Each row is a point on a tangle of strands that fork, close into loops and nearly touch. The rows are in no order.
Two points are linked if the straight distance between their rows is under 67.7. Some points are linked to none.
(429): [-22 -28  -3   2  11   1 -14  -7   6  -5  -3  14  -2 -13 -34  14  32   4
  -4   9 -13  15  17  18   2 -21]
(819): [  9  -1  -2   6 -12 -12   7  10 -10   6   7  -8  21  19 -10   7 -17  -9
   2  -2  26   8  -6 -26   0 -12]
(129): [  4  -7 -34   8 -25  -4  -4 -11  37   1  15  23  12 -11  -5  24  -3  22
  19  36  15   0  -6   0  -2   6]
(189): [ 19 -23  15 -32   3 -11  17  -6   6 -15  19 -20   4  12  10  -1  24   6
   2 -12   1 -21 -11  12  14 -27]
(322): [  5 -15 -23  10  -4   2  -8 -13  26   9  15  29  26 -10  -9   0   3  28
   6  37   3   2   2  -9  -6  21]
(41): [  1   7  -2   9  -3   6  -3   4 -20  -5   9   0  -7   4  -5 -14  13 -12
   1  27   0  -3  14 -14   2  13]
(673): [  5  35  10  19 -23  10 -14   3 -38  -1  18 -10 -15   1   2 -14 -22 -27
 -15  -5  -1  13  33  -8 -13 -12]
(284): [-10   3  15 -11  52  -3   8  -7  20  13 -28   0  -8   0  14 -14  12  13
 -22  -4   9  -6 -43  -5  -4   8]
(215): [-13  -3  10  -7  34  -6   5  -9  32  14 -40   4   5  16  10 -14   2  19
  -3 -10  25   7 -30 -24   7   5]
(642): [-23   5  -2  15  -5  -9 -12   5  -4  12 -29   7  -9   7 -27  23 -27 -13
  14 -28 -12  19  23  13   1  -1]
(117): [  5   3   9  -1   6 -14  13   0 -20  18  -8   6  12   3 -24  15  -5   5
   2   2  -1  27  15  10  -2   8]
(512): [  1 -15   6  33  30  13 -19   3 -24  -6 -24 -25 -11 -28  29 -11  -8 -21
 -13 -48 -10  10  12 -24 -17   1]
(622): [  2 -12 -10  30  14   6 -11   7 -43   4  -5  -2  12 -23 -15   3  17 -10
  -5   5   2  33  18 -23  -7   3]
(713): [-13  -6 -11   8 -13  -9 -11   8  11   5 -14   6  -4  -7 -21  35 -21   0
  11 -10   7  28   6   6   1 -32]
(485): [-15  21   6  -7   1  -2  17  15 -26  15 -18  18   2  13 -18   6 -15  -5
  11  -9  -5 -14   5 -10  -3  46]
(538): [ -2 -17  -3  23  -4  -4 -17 -13   9 -24   3 -20 -32   7  16  -4  -3 -39
  18  -6 -13 -17   6  -2  -7  19]
(517): [ 14   5  20   9  14 -12  10  -8 -10   6  -4 -25 -13   8  22  16 -23 -17
   0 -36   6   2 -40   1 -22  21]
(361): [  6 -21 -11  24  -2  -8 -19 -24  21 -15  -2 -33 -34   1  21   5   4 -27
  14  -7   0   6  13  15  -7 -18]
(91): [  1  19 -11  14 -33   5  -6  28 -31  -4  16  -8   0  -6  -6  16 -27 -13
   5 -11   4  16  27 -15   0 -23]
(32): [ 11  -1  13  34  17   8  -9  -7 -26 -20   4 -31 -13  -5  32 -24 -14 -24
  -9 -27 -19  -2  18 -17 -26  16]
(474): [ -2 -13  12  -9  17 -12  10  -1  -9  17 -13   8  -1  -7 -15  24   4   5
   3   0   2  24 -17   7  -7  15]
(618): [ 27 -15 -16  14   3   4  -9  -1  17  11  19   0  34  -2  18   0 -11  42
   4  18  16  20 -17 -21  -8 -10]
(532): [ -3  -9   5  18  29   4 -15   3  -5   7 -34 -21 -16  -8  21  -7 -10  -7
  -5 -32  -1  23   3 -10  -4 -10]
(692): [  9  -1  -8  -5  -8  -7  14   9   8  17   5  14  32   3   0  25 -15  26
  17   3  18  10 -32 -19  -3  24]
(637): [ -7  -3 -21   9 -14  11 -11  11  -7  -6   0  12  -3 -10  -7  10   6   7
  20  28  -8  10  15   1   7   8]
(522): [ 12   8   2 -17 -20 -19  21 -32  14  -6  13  -4  -9   4   2   2  14 -30
  -3   4  15 -29 -28  23   6  14]
(100): [ -2 -22  -3 -10  -3   6  -3   3  19  -3  12  14  24   1  -9  -2   1  20
 -19  14   7  -7 -19  -6  -3 -25]
(87): [ -1  12   7 -10   4   3   5   7 -17   7 -12   6   7   2 -14  -5   2  23
  -1   2 -25  13  37  28  11  -4]
(627): [ -4  26  -7 -15  -3   2  14  -1  16   3 -12   9  -6   9  16 -30   7 -10
  -1  15   3 -33  -6  -3  15  33]
(633): [  8  14  -3 -20 -31  -3  23  -8   6  -1  22  23  34   8 -13  -7  -8  10
  -9  18  16 -25 -12  -9   2   6]
(395): [ -3  19 -15   0 -12  28  -9  27   7   5  -2  12   2  -2  24 -14 -15  27
   3  25  -3  -5 -13 -11   3  14]
(212): [ 17  40   9 -15 -24 -16  24 -34   9   6   9  -1  -6  13   6 -13   1 -19
  -6   7  13 -19  -3  28   8  17]
(712): [-13  -1 -11   2  29  13  -5   1  28   2  -8  22  23   0  -5 -36  25  25
 -10  29  -8 -16  13 -11  10  16]
(98): [ -9 -11  10   3  15   0 -17  -4  22   3 -27 -15 -21   7  19  -3  -9  -6
  -5 -25   8  10 -23   0   0 -23]
(558): [  4  23  -5   4 -25  21  -8  29 -33   3  18   2   8 -10   5   3 -19  17
  -2  10  -2  22  14  -9  -4 -13]
(128): [-16  13   2 -22  -5   2  16   2  12  -2 -19   7  -9  19  13 -21  -9 -20
  -2 -21  -3 -53 -16  -7   7  31]
(298): [ -9  19  20  20  10   6  -3  -2 -57  -5   4   1 -12  -5 -15  -5  -8 -22
  -8 -20 -27  -2  22  -4 -24  31]
(131): [ -3 -14  14 -23   9 -16  15 -17  12  12  -7  13  -1  -8  -7  25  11   2
  -4  -6  17   5 -52   7  -2  14]
(645): [ 25  33   8   2 -11  -8   9 -14  -7   5   8 -22 -17  16  26 -10  -5 -13
   8  12  12   3  -1   9   3   8]
(178): [ 15 -10  18 -22  -8  -8  13   1 -20 -16  23 -19   0  15   1  -7   4  -7
  -2 -14 -10 -17  13   7   4 -22]
(312): [  9 -11 -11  -5 -14 -15   8 -22  26  -8   7  -6  -1   9  -3  12  13 -14
   1  14  28 -12 -27   5   6 -17]
(43): [ -8 -10 -16   9  14  14 -11  -3  14   7  10  38  31  -9 -13 -23   7  28
 -10  32  -9 -15   0 -23  -6  34]
(830): [ 21  -6 -15  -2 -16  -5   4  -4  28   6  14   7  42  14   6  14 -21  36
  17   1  27  -1 -31 -24   5  -2]
(614): [ 12   2  -6 -18 -15 -20  27 -11  16  11  -1  15  21   0 -10  26  -3   8
  18   4  23   3 -31   2   9  23]
(809): [-21 -27 -16  -5  -8 -10  -4 -12  21 -15   2  18 -15 -14 -33  28  29  -7
  16  19  -4  -7  15  18   6  -7]
(431): [-11   8   8 -15  15  13  12  20  -5   3 -20  -7  -6  25  21 -21 -11   2
  -5 -22   1 -42 -18 -23  -1  14]
(277): [ 15  -4   8 -27  13  -4  17  -3  14  -7  19 -15  -8   1  18 -14  40   5
   8   8 -10 -23   8  23  19  -1]
(203): [  8 -12 -15   9 -18   1  -7  12  -1   0  13  -4  11 -16  -8  27 -14   9
  -5   4  13  31  -3   0  -7 -44]
(595): [  7  28 -15   3 -30  22  -9  29  -3   7  20  12  15  -4  18   5 -29  36
   9  20  -2   9  -3  -9  -3   4]
(42): [ 30  24   0   3  -1  -6   9   3  -6  14  -6 -28  -4   8  31   1 -12   9
   7   0  14  26  -8  11   6  -8]
(783): [ 10 -14   2  12  19   1   0  10 -51   2 -14 -11   3 -27  -2  15  11  -1
  10 -22 -12  33  23 -10  -3   5]
(613): [  5  22   3  -4 -27   2  12  14 -14   7  19   9  20  16  -9   1 -23  -1
 -11   9  21 -10 -18 -19  -7  -1]
(205): [ -7   4 -30   4 -30  -5  -2   0  14  -6   3  17 -14 -12 -16  27   6  -3
  25  34   5  -1  11  13   6  10]
(268): [  1  34  10  -5  13   0   9 -10  -3   4   1   4 -15   8   7 -32  15 -10
  -9  22  -8 -19  16   8   5  29]
(289): [ -1 -11   8  20  18   5 -17  -6  -5 -20   0 -26 -17   7  19 -26   3 -28
  -3 -15 -19 -14  17  -7  -7   5]
(176): [ 13 -10  -3   7 -15 -16   2  -7   0  -6  12 -16   1   7  -6  16 -10 -17
  -7  -4  26   9 -13  -1  -4 -38]
(62): [ -7 -14   0   5 -10   4 -16   3 -19 -23   1 -10 -25  -9  -3  11   4 -15
  22 -18 -37  -4  30  21   3   0]
(169): [-16 -20  28 -20  21 -12  -1 -12  25  -4   7  -1  -5   4 -20  -1  20  -4
 -15 -26 -16 -10   6  28   7 -32]
(508): [  3 -25 -24  27  -4   0 -17   2   6  -2   7  -3  17 -13 -12  10   5   4
   3  20  22  30  14 -20  -5 -29]
(218): [ -6  18  -1   5   5  19  -5  26  -7   9 -12  -3  -5   8  20 -18 -18   1
 -17   5   9  -8 -24 -16  -6  -1]
(703): [  8  37  25   5  -4   5  -1  -7 -52  -2  21  -3 -23  -5  -1  -7  -7 -18
  -6   0 -11  11  21  -3 -20  23]
(54): [ -5  -6   5  19  -1  -5 -22 -18  29  -5 -15 -22 -29   9  20   3 -25 -27
  -2 -25   0   3 -14  15  -9 -18]
(175): [-13  -9  -1  12 -17  -6 -11   1 -15 -14 -12  -5 -14   4 -15  24 -25 -18
  31 -37 -29   1  34  10  -1   4]
(668): [-28 -30  17  -3  13  -7 -18 -18  19  -7 -10   3 -27 -10 -19  16  11  -6
  -5 -26 -14  15   7  24   0 -31]
(545): [ -4  -4  -2   0  25   3  -1   6  15   9 -26   4  12  12   2 -18   4  21
  -2   9   5   9   2 -13   9   1]
(736): [ -3  15   6 -21 -13   7  11  -2  11  -9  30  12   7   5 -12 -28  25  -1
 -18  26  -5 -32  24  11  12  -7]
(711): [  7  -9   6   2   1   2  -5  12 -35  -3  -4 -16 -22 -20  13  19  -5  -5
  15 -23 -23  19   7  14  -8   8]
(315): [-25 -21   6  -9  24  21 -11  24 -14  -1 -12  14   4 -11 -12  -1  11  17
 -16  -8 -16   1 -11  -8  -5  -8]
(546): [  2   7  -7 -29 -22   5  20  -7  25 -10  27  20  24   3  -2 -29  17   4
 -18  22   7 -41  -6   0  12  -1]
(742): [  2   6  12 -31 -20   9  11  15 -12 -12  22   5   9   7  -9 -11   0  16
 -13   3 -17 -21  17  14   9 -28]
(213): [ -1  -8   5 -22  20  -2  13 -10  22   4  -8   8   2  -7  10  -4  22   3
 -15   5  13 -15 -56   2   3  13]
(286): [-12  -4  -8 -21 -16  -2   0   4  23 -10 -14   7  -9   9  -3   3  -4   2
   9  -3  -8 -22   2  15  17 -17]
(275): [ -8   9  12  -9  34   4   3   3  -6   5 -10   4  -1  -4 -12 -10  30  18
  -4  -3 -35   4  31  34  13   4]
(586): [  5  -8 -20  38   1   5 -19   4 -18   6  -5 -14   3 -23   1   4   9 -18
  -7   7  17  39  21 -17  -2 -18]
(369): [-13  -9  18 -21  34   4   3   5  27   5   3   8   9  -6 -13 -15  36  23
 -14  -2 -18  -4  10  24  14 -16]

A piece is two or more points that can be reached from each other along the links. Count, over all rows, the pieces, the separate loops (a circle has one, a figure eight two, a Y none), the forks (points with three links) and the tips (points with one).
pieces -> 3
loops -> 3
forks -> 4
tips -> 4

How many points has the smallest loop of links through each point below? Write none if it is on no loop.
(169) -> 19
(32) -> 8
(508) -> 10

Name the points in between on the shortest way along the links from the first point to the second, in order.
(62), (189) -> (175) (642) (713) (203) (176) (819) (613) (633) (546) (736) (742) (178)
(268), (474) -> (41) (637) (205) (809) (429) (668) (169) (369) (275) (87) (117)
(692), (627) -> (614) (131) (213) (284) (215) (545) (712) (43) (322) (129) (205) (637) (41) (268)
(312), (783) -> (176) (203) (508) (586) (622)
(91), (322) -> (558) (595) (395) (218) (431) (128) (627) (268) (41) (637) (205) (129)
